Each row is a point on a landscape with many peaks, with its height.
From any point a climber steps to the highest of the 2 points nearest to it. It stops when none of these is higher. Distance is the straight distance between rows; heights are no part of it.
j842: 143 128 157 127 132 131 143 105 135 134 116 116 100 146 138 119 117 141
 132 141 129 113 136 135 107 130 126 112 167 132 111  height 5.21
j122: 125 132 157 119 149 171 88 121 105 134 119 85 137 148 62 158 113 125 153
 148 121 132 162 120 94 101 151 133 174 185 118  height 7.15
j551: 142 139 157 154 133 131 158 83 130 128 156 128 86 114 149 96 130 139 104
 109 75 144 114 159 96 145 127 64 113 112 131  height 3.19
j352: 175 108 140 61 121 125 136 109 197 126 97 145 97 118 149 92 115 61 138
 168 124 142 154 123 80 131 109 145 162 101 123  height 2.26
j435: 144 122 148 80 112 142 128 118 140 108 129 133 108 85 128 86 140 113 93
 155 76 128 145 116 71 119 145 142 114 52 121  height 5.80
j586: 113 100 113 161 149 119 165 123 130 122 141 151 134 141 178 105 117 149
 135 111 154 118 110 136 144 167 94 136 99 106 122  height 3.86
j840: 76 121 137 188 139 138 149 123 70 132 130 101 105 149 128 173 119 167
 137 104 137 93 122 130 136 154 165 119 138 171 115  height 6.36
j347: 112 153 143 80 67 88 143 123 143 123 118 147 57 122 168 132 168 120 62
 118 105 124 90 91 159 125 159 121 157 97 88  height 5.72
j938: 133 106 149 133 138 141 162 119 127 127 111 115 103 150 173 128 102 151
 144 146 147 88 157 154 82 142 141 116 171 119 117  height 5.50
j446: 81 106 149 152 143 145 142 105 78 117 143 112 85 145 144 138 113 157 115
 76 114 130 119 121 120 172 145 107 144 142 94  height 5.65
j429: 162 157 100 87 115 97 82 159 172 165 129 124 166 137 95 142 146 68 157
 143 155 173 127 125 161 97 135 129 157 165 129  height 2.90
j463: 151 138 155 182 162 168 151 82 123 127 161 115 120 115 112 92 115 134
 138 138 82 155 122 150 103 134 99 93 64 158 167  height 2.73
j438: 116 100 123 119 163 124 139 85 164 107 134 115 101 115 135 105 111 76
 141 74 119 158 122 173 94 187 90 101 131 158 139  height 1.55
j681: 105 121 133 98 136 157 101 129 113 123 120 87 132 141 88 161 111 112 156
 129 133 121 168 144 93 127 145 135 171 157 113  height 6.81
j706: 148 161 112 122 145 137 97 134 154 154 147 97 158 142 75 140 130 81 166
 140 133 170 140 158 136 101 116 109 119 198 156  height 3.22
j377: 115 116 116 154 143 159 129 149 105 128 126 108 162 134 122 147 105 147
 160 142 155 97 161 146 107 126 130 152 117 141 148  height 1.62
j218: 146 120 151 210 153 138 174 105 110 145 125 128 113 156 162 127 113 173
 148 154 137 92 124 130 125 132 123 104 127 166 154  height 1.92
j543: 136 111 161 183 148 131 170 104 112 131 144 139 86 139 180 97 124 170
 108 113 100 118 109 138 111 154 136 82 116 108 122  height 3.58
j792: 127 140 135 115 129 128 125 118 146 125 141 118 119 116 116 117 131 110
 124 111 107 144 126 146 113 136 113 102 127 125 130  height 4.68
j6: 71 109 121 113 107 122 120 152 97 108 128 123 122 131 156 155 132 159 98
 85 144 105 122 114 132 153 148 148 146 84 90  height 3.71
j476: 166 132 126 105 115 99 113 137 130 162 85 164 165 163 155 120 140 161
 136 180 181 129 139 80 160 86 136 178 164 116 109  height 3.59
j693: 143 128 117 75 131 97 78 144 159 127 129 148 147 127 107 106 159 106 111
 110 124 176 103 75 167 116 123 153 132 115 111  height 2.28
j811: 126 120 158 141 148 131 92 123 88 123 114 147 130 153 110 105 145 187
 101 127 114 130 107 45 159 111 139 173 151 110 90  height 4.86
j877: 163 93 130 125 127 150 143 151 119 122 91 144 158 135 155 127 96 171 149
 182 161 96 174 115 86 104 132 179 156 93 142  height 1.75
j227: 119 103 130 121 174 127 120 107 152 118 128 135 126 143 124 93 123 108
 136 92 132 162 104 107 148 164 74 148 127 147 118  height 3.99
j959: 106 116 121 114 151 145 101 145 123 110 145 129 153 118 103 110 135 122
 118 99 113 156 123 109 128 141 108 160 100 107 124  height 2.32
j109: 119 138 162 146 97 118 141 123 82 130 120 127 78 115 147 134 147 164 75
 121 96 99 109 109 110 129 182 108 148 89 105  height 6.54
j450: 137 131 151 175 164 179 149 95 120 127 148 93 125 112 102 127 101 128
 155 153 99 134 153 165 80 125 113 100 77 177 180  height 2.59
j491: 110 110 116 124 155 141 118 141 119 130 120 129 161 155 125 127 114 151
 147 129 165 126 135 108 142 135 109 175 133 131 113  height 4.02
j663: 101 144 86 129 118 89 132 134 150 134 134 137 134 141 129 160 134 96 137
 91 162 131 99 159 186 144 102 109 127 171 129  height 4.41
j679: 107 110 127 198 157 119 187 101 113 138 147 123 117 155 159 132 101 150
 152 127 158 114 99 149 170 157 114 103 75 173 136  height 2.09
j782: 104 130 152 143 118 131 86 140 65 110 119 138 124 126 96 137 149 185 77
 112 97 115 108 51 148 117 168 161 144 97 97  height 5.24
j990: 65 116 74 125 118 106 134 162 123 123 133 125 157 140 140 171 121 127
 142 89 184 107 127 153 165 154 126 155 124 133 113  height 3.73
j244: 178 131 147 115 141 164 138 108 162 115 140 121 128 105 116 98 109 104
 141 156 96 150 160 171 66 117 99 102 114 116 161  height 3.93
j549: 120 126 150 150 167 172 101 128 94 142 115 85 140 158 74 163 109 144 172
 148 141 121 157 111 115 112 144 148 154 220 138  height 6.91
j396: 132 129 124 173 155 161 164 117 131 125 146 92 132 121 126 135 94 121
 169 152 136 113 159 187 91 126 114 97 84 177 178  height 2.52
j616: 147 118 147 75 128 159 113 122 142 130 102 97 119 141 102 154 95 95 167
 180 129 128 189 142 74 101 146 134 197 158 113  height 1.85
j487: 131 152 110 174 110 96 129 135 101 153 131 172 165 136 142 145 150 171
 106 143 147 107 86 118 206 93 129 132 114 137 135  height 5.52
j641: 114 148 122 89 109 106 90 143 147 104 140 145 110 102 101 134 166 103 81
 80 98 163 98 99 172 130 119 115 117 123 118  height 3.10
j765: 110 123 135 137 158 141 139 75 146 105 160 114 108 102 113 106 113 89
 130 78 92 179 112 163 100 177 98 94 88 155 146  height 1.91
j863: 101 124 153 164 151 156 129 93 95 111 167 119 101 108 112 112 122 143
 111 87 74 163 116 128 116 163 124 107 79 127 118  height 2.62
j965: 152 128 90 75 119 78 92 152 180 154 107 144 164 147 130 135 143 77 157
 124 179 154 124 109 164 123 114 153 162 148 114  height 2.67
j852: 115 116 108 153 153 135 147 133 126 130 138 131 155 140 138 120 112 137
 148 128 159 122 120 140 148 144 99 147 93 132 132  height 3.77
j483: 113 160 151 122 121 142 82 129 98 131 135 104 122 124 58 157 141 130 110
 114 97 145 125 111 131 109 152 121 144 149 111  height 5.99
j757: 147 108 129 67 150 157 65 143 149 118 137 115 160 115 78 113 126 73 142
 137 104 185 151 112 91 111 128 160 136 117 129  height 1.34
j248: 119 156 96 141 131 104 130 130 147 154 143 135 153 143 107 151 136 99
 145 121 158 150 85 147 209 116 101 115 102 189 142  height 4.67
j644: 136 149 109 97 89 106 106 161 132 118 130 143 142 88 127 113 160 132 87
 141 101 116 131 108 130 99 160 146 92 51 129  height 5.33
j262: 97 123 129 145 162 178 100 127 87 125 154 95 159 122 57 133 114 122 139
 119 111 165 131 113 123 135 131 158 71 157 136  height 6.28
j705: 189 134 120 148 156 174 129 148 139 156 129 127 173 131 124 102 116 143
 158 180 130 156 144 127 129 87 102 142 103 150 190  height 3.26
j664: 192 135 129 118 135 126 124 133 148 163 94 148 155 166 145 113 125 151
 158 187 166 140 145 100 150 81 119 150 165 148 131  height 3.47
j751: 94 108 112 160 171 120 171 95 146 129 137 102 108 157 141 132 98 110 181
 106 175 125 128 165 154 165 103 111 115 196 135  height 2.31
j17: 121 144 103 117 127 101 108 146 137 134 135 152 150 136 118 139 150 123
 118 110 142 148 96 112 192 121 112 136 126 137 120  height 5.59
j397: 181 121 149 63 114 152 142 108 172 132 102 135 95 126 132 113 95 81 148
 203 117 145 178 130 69 102 127 144 181 119 121  height 2.02
j768: 107 125 154 165 134 149 123 110 85 105 160 138 100 105 123 108 138 172
 85 90 72 145 104 104 136 150 134 114 92 103 113  height 2.86
j88: 143 143 107 180 100 101 149 147 108 134 135 169 152 103 161 118 151 168
 98 144 119 90 104 139 157 106 136 118 81 81 153  height 4.12
j839: 176 165 124 172 99 100 132 136 113 143 128 167 149 103 136 105 164 159
 97 170 102 91 107 124 152 77 150 108 96 90 169  height 4.34
j560: 89 120 148 156 151 133 146 108 100 142 113 94 96 178 140 163 110 163 162
 115 163 83 143 138 135 144 153 114 194 195 101  height 6.40
j725: 183 135 182 185 122 127 139 109 104 141 102 148 117 154 117 120 145 177
 131 181 116 96 125 80 114 91 143 126 166 142 160  height 3.27
j490: 173 133 124 88 132 151 101 144 160 126 131 130 160 109 103 100 125 92
 142 161 111 162 157 132 92 102 122 143 118 100 150  height 1.53
j919: 158 175 122 123 75 112 105 157 120 133 125 139 139 81 100 128 165 129 87
 162 88 108 133 119 121 78 178 122 99 76 142  height 4.85
j822: 132 124 149 149 157 135 120 102 111 101 161 155 109 110 123 72 145 158
 91 98 74 161 94 84 157 143 100 126 83 101 116  height 3.29
j304: 119 147 112 126 134 121 92 150 113 153 129 138 167 149 97 149 145 142
 132 124 152 146 104 96 185 104 131 159 134 157 114  height 6.03
j143: 111 121 147 167 163 179 96 135 66 131 136 95 157 137 57 150 114 142 148
 137 114 135 139 94 119 124 148 166 107 179 142  height 6.65
j730: 107 88 114 135 142 155 117 155 101 92 138 137 165 106 143 103 119 153
 113 125 120 117 144 118 95 145 122 178 88 47 126  height 3.00
j121: 128 114 124 151 127 118 182 132 137 140 106 112 110 160 192 152 104 151
 164 143 177 67 160 180 102 136 149 99 176 144 124  height 5.75
j583: 83 112 124 120 181 141 130 88 138 120 129 83 107 155 97 145 102 91 180
 91 156 142 147 148 132 162 112 125 156 222 118  height 6.17
j982: 47 111 127 135 129 151 123 118 82 92 165 106 98 114 110 159 118 124 107
 54 116 159 110 128 146 186 135 125 91 146 109  height 4.95
j434: 169 110 157 182 144 151 161 121 111 127 110 136 128 136 152 115 109 177
 148 169 131 95 147 130 89 119 121 128 137 131 163  height 1.87
j513: 186 132 128 101 126 146 102 156 145 141 114 137 166 123 115 110 126 125
 146 183 135 150 162 110 112 80 135 160 136 108 141  height 1.63
j439: 195 145 145 152 136 137 136 132 135 160 100 133 148 157 135 126 118 158
 160 190 148 119 144 113 134 80 117 129 157 170 163  height 3.40
j416: 116 83 109 137 152 118 172 134 149 112 132 144 123 138 199 99 110 134
 137 101 158 108 127 162 102 178 98 125 118 80 123  height 4.52
j115: 176 159 132 91 104 99 138 114 187 137 129 148 106 97 132 87 149 86 109
 145 93 139 124 140 116 115 117 94 117 94 136  height 0.50
j528: 157 137 130 51 108 126 88 122 177 127 127 118 124 87 88 116 139 43 123
 140 86 169 147 130 81 118 137 118 130 113 132  height 0.88
j604: 60 135 124 154 131 145 124 116 89 115 156 95 112 132 85 174 117 126 125
 80 132 143 113 140 158 160 141 118 104 182 116  height 5.31
j187: 76 106 104 170 154 117 179 113 126 123 144 116 110 155 157 138 104 129
 151 91 170 117 110 161 157 179 119 109 101 163 121  height 2.20
j887: 158 150 165 192 142 143 157 78 126 140 156 123 96 115 137 106 129 144
 121 132 73 136 116 160 101 130 121 56 99 147 151  height 2.94
j168: 105 101 143 195 147 133 179 98 101 129 162 151 84 143 178 105 114 161
 107 88 104 137 93 134 145 178 126 82 86 126 116  height 4.00
j733: 129 116 136 60 134 149 82 116 145 102 135 111 135 92 77 115 130 68 123
 121 81 170 149 133 71 126 129 128 131 106 127  height 1.11
j567: 89 87 98 83 114 135 113 164 126 106 113 113 163 125 145 149 112 116 141
 124 166 94 168 145 86 146 140 171 147 72 107  height 5.90
j424: 135 99 122 143 136 165 117 156 95 117 112 132 174 127 127 128 110 163
 142 156 144 104 165 120 91 119 134 180 121 95 146  height 1.69
j382: 121 103 152 111 168 128 101 111 133 114 130 146 120 142 119 84 137 139
 115 93 114 170 100 58 158 153 87 163 137 120 95  height 3.23
j858: 115 135 105 159 139 139 108 150 100 145 131 124 176 135 98 144 135 150
 138 133 145 133 116 109 165 115 128 158 94 149 139  height 6.33
j989: 136 162 116 117 110 105 101 141 135 112 159 161 125 97 103 114 172 122
 76 104 88 153 88 112 186 108 123 105 89 107 134  height 3.55
j72: 185 137 137 130 165 148 137 115 169 149 125 123 136 155 122 100 113 118
 168 162 138 158 140 141 135 108 79 115 140 179 159  height 3.46
j7: 149 147 127 132 153 150 127 124 151 143 137 101 142 142 101 134 110 107
 171 149 140 141 149 158 125 110 103 110 129 195 158  height 3.32
j809: 139 138 161 141 134 110 120 102 110 115 143 165 96 128 131 84 155 169 79
 112 90 147 81 71 184 122 112 119 121 106 102  height 3.89
j787: 114 92 116 144 133 135 164 142 122 114 136 133 133 124 186 112 108 152
 126 121 140 98 146 161 84 158 133 130 111 61 128  height 5.25
j530: 60 88 126 113 124 126 131 145 95 89 145 130 102 130 176 140 130 152 87
 54 131 128 111 105 134 185 138 139 131 83 89  height 4.09
j941: 137 128 148 140 141 159 135 109 126 118 146 107 120 108 119 114 116 122
 130 135 94 134 150 166 73 131 124 99 114 116 145  height 4.25
j565: 205 133 134 139 137 159 147 145 145 146 110 128 156 136 134 125 96 146
 171 195 133 128 165 135 106 75 110 127 140 159 189  height 3.34
j120: 113 117 109 73 94 86 136 138 161 124 99 133 113 133 165 141 129 93 128
 112 159 110 129 126 122 150 130 142 170 95 94  height 3.79
j266: 106 111 104 128 121 118 121 163 110 107 133 152 159 106 156 116 144 165
 101 114 133 107 125 113 132 133 130 170 93 49 121  height 3.31
j992: 145 133 75 94 117 93 117 157 179 145 118 141 173 132 142 132 131 79 162
 126 175 138 130 155 150 127 98 131 128 139 146  height 2.69
j975: 127 97 117 156 148 121 147 133 108 125 118 167 156 146 181 96 130 194
 122 132 159 105 113 97 152 136 107 175 116 78 117  height 4.11
j799: 86 100 146 177 164 158 145 120 81 130 118 95 115 163 131 157 103 166 168
 125 154 88 152 126 113 149 150 142 160 184 117  height 6.56
j554: 139 152 93 117 122 92 103 144 164 143 142 152 155 125 111 126 151 87 127
 106 133 164 89 130 190 113 100 117 106 152 143  height 5.07
j180: 179 148 131 128 96 136 133 147 142 140 111 129 143 107 126 130 121 126
 137 187 121 104 162 152 88 87 148 121 127 108 159  height 5.79
j132: 152 139 105 145 114 108 137 145 124 145 120 161 167 125 153 115 146 164
 123 155 148 106 121 133 154 98 119 142 104 91 142  height 3.90
j55: 127 125 113 94 98 106 143 139 160 127 116 125 123 120 162 132 123 99 133
 132 147 104 146 162 97 138 127 121 145 88 118  height 4.22
j651: 142 149 140 141 121 117 145 122 142 156 103 106 111 164 132 161 117 132
 172 157 161 92 153 153 129 108 137 96 183 191 123  height 6.07
j742: 120 121 102 155 156 136 175 113 161 129 137 102 130 139 147 132 97 106
 184 137 169 117 149 192 127 141 99 105 104 180 161  height 2.43
j422: 162 154 149 152 106 146 124 137 122 141 118 109 137 114 101 151 125 130
 142 171 111 101 161 151 80 93 151 104 138 146 165  height 5.60
j818: 139 97 126 117 162 143 143 95 169 101 142 122 119 110 139 95 104 82 148
 113 117 152 143 181 72 162 84 106 115 127 155  height 1.23
j646: 96 146 126 145 148 142 127 109 119 130 153 94 126 130 82 148 121 106 142
 102 123 150 122 150 142 142 116 109 107 189 131  height 5.58
j339: 87 95 129 170 152 121 169 103 108 111 160 149 93 139 165 112 114 146 114
 77 131 150 85 121 166 190 105 111 83 126 109  height 4.58
j473: 161 169 124 93 128 118 78 139 165 161 144 107 149 134 68 133 146 70 152
 137 121 189 128 133 143 91 133 107 144 182 133  height 3.07
j186: 121 106 117 138 122 105 148 143 123 116 129 162 136 124 189 98 138 173
 101 124 138 99 118 116 134 139 125 149 106 46 113  height 3.67
j486: 166 146 127 67 104 99 113 120 197 135 114 135 109 103 110 107 142 48 125
 139 101 156 132 133 107 119 120 110 141 121 130  height 0.69
j836: 107 134 97 179 106 110 126 159 78 136 132 158 174 116 132 153 154 175
 107 130 143 95 102 119 178 116 143 155 85 113 145  height 5.81
j748: 136 144 120 157 115 80 151 118 125 164 119 176 151 159 169 137 144 164
 116 146 166 104 84 125 216 99 110 124 149 146 115  height 5.26
j966: 105 136 115 87 68 97 142 150 128 127 108 135 100 111 172 141 146 127 88
 130 127 96 124 121 122 129 168 141 142 59 97  height 4.47
j669: 81 113 116 165 146 123 142 125 87 128 139 139 144 154 130 149 118 160
 129 108 165 126 88 102 205 155 115 162 98 156 106  height 5.86
j8: 162 132 141 142 137 132 146 116 143 129 123 139 124 135 146 100 125 146
 130 152 126 115 128 134 121 116 109 115 133 108 129  height 4.88
j316: 87 124 131 119 162 154 126 108 124 125 129 75 114 153 96 164 104 108 180
 118 151 120 167 161 113 137 135 118 168 206 120  height 6.48
j268: 139 152 112 141 128 116 108 139 116 128 149 156 149 110 113 107 157 147
 96 124 106 140 96 106 175 101 122 130 85 102 137  height 3.91
j378: 122 128 132 181 145 120 164 110 122 145 133 129 112 159 157 128 122 156
 136 129 142 111 104 144 158 139 113 100 124 156 124  height 2.00
j267: 155 132 124 137 113 109 133 140 123 144 98 157 155 141 153 123 136 169
 128 164 161 97 132 109 143 103 135 154 146 103 119  height 3.74
j285: 147 138 162 187 106 116 147 125 92 142 109 130 115 144 132 146 143 172
 121 155 122 79 125 115 111 109 165 112 159 130 150  height 3.18
j279: 95 127 124 107 119 114 110 127 142 88 150 138 97 95 124 135 151 101 87
 50 104 166 93 118 157 171 110 103 106 129 128  height 3.17
j861: 80 119 95 111 112 110 123 162 120 124 118 131 152 142 155 159 125 148
 135 108 178 96 136 134 142 143 132 162 148 101 102  height 3.54
j442: 147 101 147 105 174 149 119 76 165 98 138 128 116 100 117 76 118 83 131
 99 81 177 128 141 75 164 79 112 118 125 141  height 1.40
j707: 98 104 118 111 177 117 119 92 158 120 119 106 107 144 101 132 111 81 160
 65 149 160 110 133 148 177 95 127 154 211 116  height 5.55
j18: 105 154 154 101 74 109 151 119 109 123 130 125 51 115 160 146 162 129 63
 96 100 125 92 118 139 135 174 85 152 105 95  height 6.44
j191: 139 110 145 150 156 135 121 125 101 128 113 160 150 148 141 88 133 191
 120 141 136 128 117 72 150 118 111 177 130 96 113  height 4.49
j618: 122 144 166 140 93 114 171 111 90 140 125 126 57 135 172 141 140 156 74
 104 103 108 101 131 116 140 184 67 157 111 97  height 7.09
j65: 81 112 78 126 121 82 145 148 146 118 131 146 136 132 164 157 132 111 132
 77 181 116 101 156 178 170 102 130 121 138 121  height 4.04
j745: 194 128 131 106 158 124 129 113 191 148 117 145 134 143 129 77 123 92
 157 145 135 171 123 128 139 122 70 120 143 157 150  height 3.72
j14: 104 114 113 98 156 116 96 122 148 118 127 123 128 139 90 133 127 88 134
 68 138 169 106 111 157 163 97 148 140 177 114  height 4.79
j506: 163 117 115 63 110 87 129 121 204 133 90 146 120 124 163 102 126 61 138
 137 147 132 134 116 114 139 109 145 159 108 115  height 2.70
j241: 152 156 109 164 122 125 145 140 144 153 131 125 152 132 133 138 130 127
 148 157 145 108 130 173 140 104 115 101 109 148 159  height 2.99
j619: 107 128 164 167 122 133 137 113 75 130 130 125 88 141 139 139 134 175 95
 105 103 113 101 105 136 145 156 108 156 128 97  height 6.08
j774: 117 150 86 99 95 69 125 145 171 137 115 130 122 135 140 168 138 73 139
 91 167 121 109 162 172 139 116 92 161 162 124  height 4.62
j334: 185 132 140 76 131 147 131 125 170 137 104 117 124 136 116 135 91 86 170
 183 135 143 182 147 88 95 120 118 180 159 139  height 1.90
j537: 209 139 177 157 124 139 151 114 132 147 88 140 114 151 138 124 118 164
 145 205 125 105 148 98 102 80 135 125 174 151 162  height 3.33
j113: 93 129 145 65 98 137 109 121 113 110 120 95 100 101 107 151 132 96 100
 105 98 132 139 125 84 137 157 127 161 100 97  height 4.26
j298: 156 112 132 69 107 156 116 142 145 110 114 146 123 88 131 91 124 107 109
 190 95 125 171 108 66 98 149 174 122 45 126  height 6.89
j532: 69 100 129 140 139 127 162 111 96 112 150 121 73 147 170 141 115 135 114
 55 135 133 110 146 129 191 139 91 142 147 99  height 5.22
j630: 140 137 142 210 109 121 156 135 91 144 125 128 134 132 134 160 142 163
 138 153 125 69 127 143 109 110 152 100 123 143 181  height 3.13
j194: 155 131 115 145 155 173 124 136 138 136 145 112 166 122 101 110 111 114
 155 154 122 153 146 154 111 109 104 132 75 146 178  height 3.39
j159: 103 120 96 73 92 121 140 140 154 117 117 92 120 112 149 164 106 65 155
 129 154 93 176 201 68 143 152 109 161 107 129  height 6.05
j917: 118 142 92 109 101 88 141 134 174 129 126 115 117 124 143 149 125 74 143
 96 152 117 124 188 127 147 113 88 144 143 135  height 5.04
j726: 118 153 96 86 76 93 151 135 172 133 125 97 105 106 147 161 123 57 143
 113 143 105 146 207 94 138 144 76 155 123 135  height 5.54
j688: 118 94 115 87 113 141 115 160 123 109 105 137 161 118 154 125 116 138
 126 155 152 98 170 116 86 128 139 188 137 46 108  height 5.34
j904: 122 165 150 116 72 108 129 130 111 144 109 123 85 119 126 149 155 140 84
 145 101 100 113 110 130 102 182 120 163 108 98  height 6.06
j594: 131 143 108 139 108 80 156 132 148 145 122 157 133 145 170 135 138 140
 123 129 161 103 102 146 177 123 111 110 139 121 121  height 4.94
j497: 111 99 117 105 154 151 98 151 119 94 147 143 165 99 116 88 136 137 107
 105 105 146 133 92 119 141 108 178 81 58 129  height 2.64
j714: 141 144 123 64 110 98 81 143 165 123 131 135 125 104 89 124 158 73 102
 97 97 170 109 101 145 119 130 128 127 121 123  height 2.66
j24: 114 117 121 110 157 131 106 132 140 135 122 122 145 160 102 133 121 113
 157 114 160 151 128 113 149 137 106 155 155 165 111  height 4.27
j295: 165 151 171 142 127 147 119 117 117 147 111 108 120 139 89 144 128 140
 141 175 110 114 149 118 96 89 149 110 168 173 140  height 5.56
j162: 151 160 162 129 90 123 115 121 110 149 96 117 106 132 95 147 144 140 110
 171 110 99 138 104 108 90 179 124 168 133 121  height 5.77
j968: 156 133 122 121 150 172 120 119 151 115 158 104 152 95 93 107 112 86 147
 145 93 160 160 180 73 115 98 110 83 130 177  height 3.63
j873: 149 142 123 175 145 137 131 127 109 133 150 156 152 113 123 82 147 158
 107 138 100 136 94 108 168 112 103 134 61 104 153  height 4.21
j164: 104 145 152 125 117 144 78 148 76 118 130 114 128 110 67 150 147 153 91
 113 87 131 126 79 127 112 168 149 137 120 106  height 5.63
j445: 159 163 132 186 104 117 145 132 119 150 127 131 140 121 122 148 145 147
 126 159 115 91 119 157 133 95 138 88 109 140 169  height 3.06
j564: 129 111 127 98 108 120 133 142 134 114 110 146 126 117 165 100 133 152
 101 145 129 102 140 102 106 125 144 170 133 44 106  height 4.76
j893: 142 144 83 126 112 107 138 151 167 137 128 131 166 123 142 133 123 93
 160 138 162 118 141 182 132 122 101 113 108 128 160  height 2.87
j835: 97 135 150 135 152 161 119 68 118 102 178 112 106 95 90 113 119 105 116
 78 63 190 114 141 100 167 113 94 81 150 133  height 2.27
j86: 77 98 122 128 127 124 134 115 130 80 158 137 77 101 159 133 137 104 87
 32 111 167 86 138 150 203 113 99 87 133 129  height 3.87
j254: 154 128 133 91 109 132 111 146 137 141 101 133 146 133 128 127 120 126
 139 178 144 121 163 105 107 100 150 166 162 100 113  height 1.71
j993: 82 95 114 164 153 119 155 115 102 111 148 152 125 142 145 123 113 150
 129 89 157 143 79 105 205 175 95 145 75 138 107  height 5.36
j929: 141 109 131 152 116 140 153 146 112 117 120 138 140 114 164 117 117 163
 121 154 131 86 150 142 79 128 144 135 119 64 141  height 5.73
j562: 142 153 86 106 103 100 78 181 122 155 142 149 191 118 109 142 169 125
 116 140 142 152 115 108 182 79 150 157 106 113 133  height 3.21
j324: 114 144 79 81 98 84 81 182 147 140 133 149 178 118 113 160 158 97 123
 107 156 148 118 115 176 110 139 155 121 116 120  height 3.50
j15: 123 139 141 81 87 143 121 127 121 111 130 112 105 75 112 120 145 108 86
 145 69 118 148 134 62 115 171 124 118 61 125  height 5.10
j533: 156 130 148 178 154 143 138 109 112 136 130 143 133 140 133 89 132 171
 125 146 116 130 111 106 142 118 102 129 105 128 140  height 4.53
j951: 79 96 92 88 107 132 131 152 125 103 125 94 136 116 151 159 110 95 145
 112 155 94 171 187 72 155 149 127 150 92 121  height 6.58
j299: 136 123 141 79 102 153 117 131 129 132 97 112 118 126 116 145 111 108
 135 182 127 110 175 119 75 107 160 156 178 111 102  height 1.78
j814: 66 109 109 141 132 118 162 105 121 106 160 117 75 126 155 150 119 101
 110 43 135 154 99 168 140 199 127 80 105 163 128  height 4.64
j972: 148 132 131 127 95 134 142 142 128 128 118 126 126 101 143 124 125 131
 120 163 120 97 153 158 81 111 148 117 123 71 139  height 6.12
j967: 138 142 117 117 90 86 163 128 167 145 113 140 110 139 176 135 135 119
 130 140 163 99 121 159 138 128 126 99 158 110 111  height 4.61
j555: 184 107 152 136 138 165 149 136 126 120 103 133 135 127 136 119 94 163
 150 192 125 107 174 124 71 100 126 150 157 115 160  height 1.81
j119: 164 140 135 146 114 113 172 128 152 156 99 120 112 157 174 156 108 145
 172 180 170 72 159 163 115 102 134 92 180 168 139  height 5.94
j54: 115 111 135 116 161 150 111 104 134 96 154 126 130 96 101 91 125 101 119
 94 83 174 122 123 106 159 93 133 86 110 139  height 1.93
j142: 103 125 107 186 137 133 128 144 67 143 133 138 177 131 104 155 131 168
 131 137 153 115 98 97 187 121 135 171 63 151 146  height 6.10
j871: 40 95 122 131 119 145 127 142 74 89 154 126 93 128 153 164 125 150 93 44
 140 142 104 114 157 194 141 132 112 127 94  height 4.54
j173: 108 136 133 142 169 165 104 113 105 139 150 81 145 143 51 146 111 110
 157 123 127 167 128 120 145 127 126 141 92 207 137  height 5.91
j922: 134 134 170 132 145 134 96 104 96 113 130 144 102 128 102 88 147 176 84
 116 76 149 102 56 148 120 134 144 136 106 92  height 4.42
j272: 114 134 131 94 92 92 130 135 136 118 118 147 102 121 154 120 155 143 81
 118 122 119 105 93 150 122 144 141 143 73 94  height 4.98
j657: 134 150 155 154 144 165 86 127 87 139 137 105 145 130 55 142 137 143 127
 132 92 150 126 105 124 100 147 133 118 169 139  height 6.34
j401: 72 118 129 184 134 132 137 129 67 127 135 126 120 151 123 172 118 174
 123 104 145 107 101 111 178 152 145 142 118 167 107  height 6.16
j411: 116 152 135 62 78 138 108 132 135 132 118 104 102 97 102 148 138 78 110
 151 89 123 153 131 76 110 175 132 149 93 106  height 4.63
j631: 155 137 139 112 149 121 122 101 172 134 129 128 121 134 110 104 127 90
 145 117 121 165 119 138 127 137 88 109 141 159 135  height 4.16
j57: 103 113 144 145 160 162 115 133 90 134 107 100 141 167 105 159 107 161
 169 137 155 99 157 110 122 128 144 163 172 184 117  height 6.74
j910: 133 129 145 91 138 103 98 120 143 119 123 153 117 142 119 95 155 139 98
 111 117 159 100 55 172 120 116 152 144 107 90  height 2.71
j540: 105 152 94 83 75 87 100 169 137 128 125 140 144 115 127 169 154 113 99
 112 144 125 117 117 166 112 148 135 131 102 112  height 3.78
j467: 112 149 143 153 124 113 143 117 116 152 114 101 98 167 134 169 127 150
 147 126 152 90 125 143 145 125 144 92 186 186 108  height 6.24
j33: 139 123 99 68 97 68 116 143 193 128 96 154 125 113 156 123 141 71 116
 111 140 129 118 110 143 139 118 145 143 102 114  height 3.20
j750: 165 136 120 97 100 128 111 149 140 128 116 148 150 98 131 97 143 132 108
 176 111 116 153 111 101 88 152 160 108 54 136  height 6.00
j456: 90 153 117 72 53 98 124 161 133 118 119 126 99 99 147 164 158 105 77 107
 120 116 118 118 141 126 167 129 135 79 102  height 4.14
j61: 181 161 136 139 103 125 111 140 126 144 116 148 144 113 105 109 157 145
 107 180 103 119 126 105 129 72 155 128 117 103 150  height 4.57

For each start below, name the point where the climber stops.
j6: j143
j965: j792
j742: j122
j268: j122
j693: j122
j992: j298
j565: j298
j424: j122

Call two points neighbours if one is among the 2 nearest of the other. Go from one point of each pair to the other, from neighbour to neighbour, staying as high as possible. Name the lowest point that can't be avoided.
j618 / j972: j295
j972 / j858: j562
j792 / j618: j115
j972 / j122: j852
j143 / j858: j186
j792 / j298: j705
j951 / j858: j663
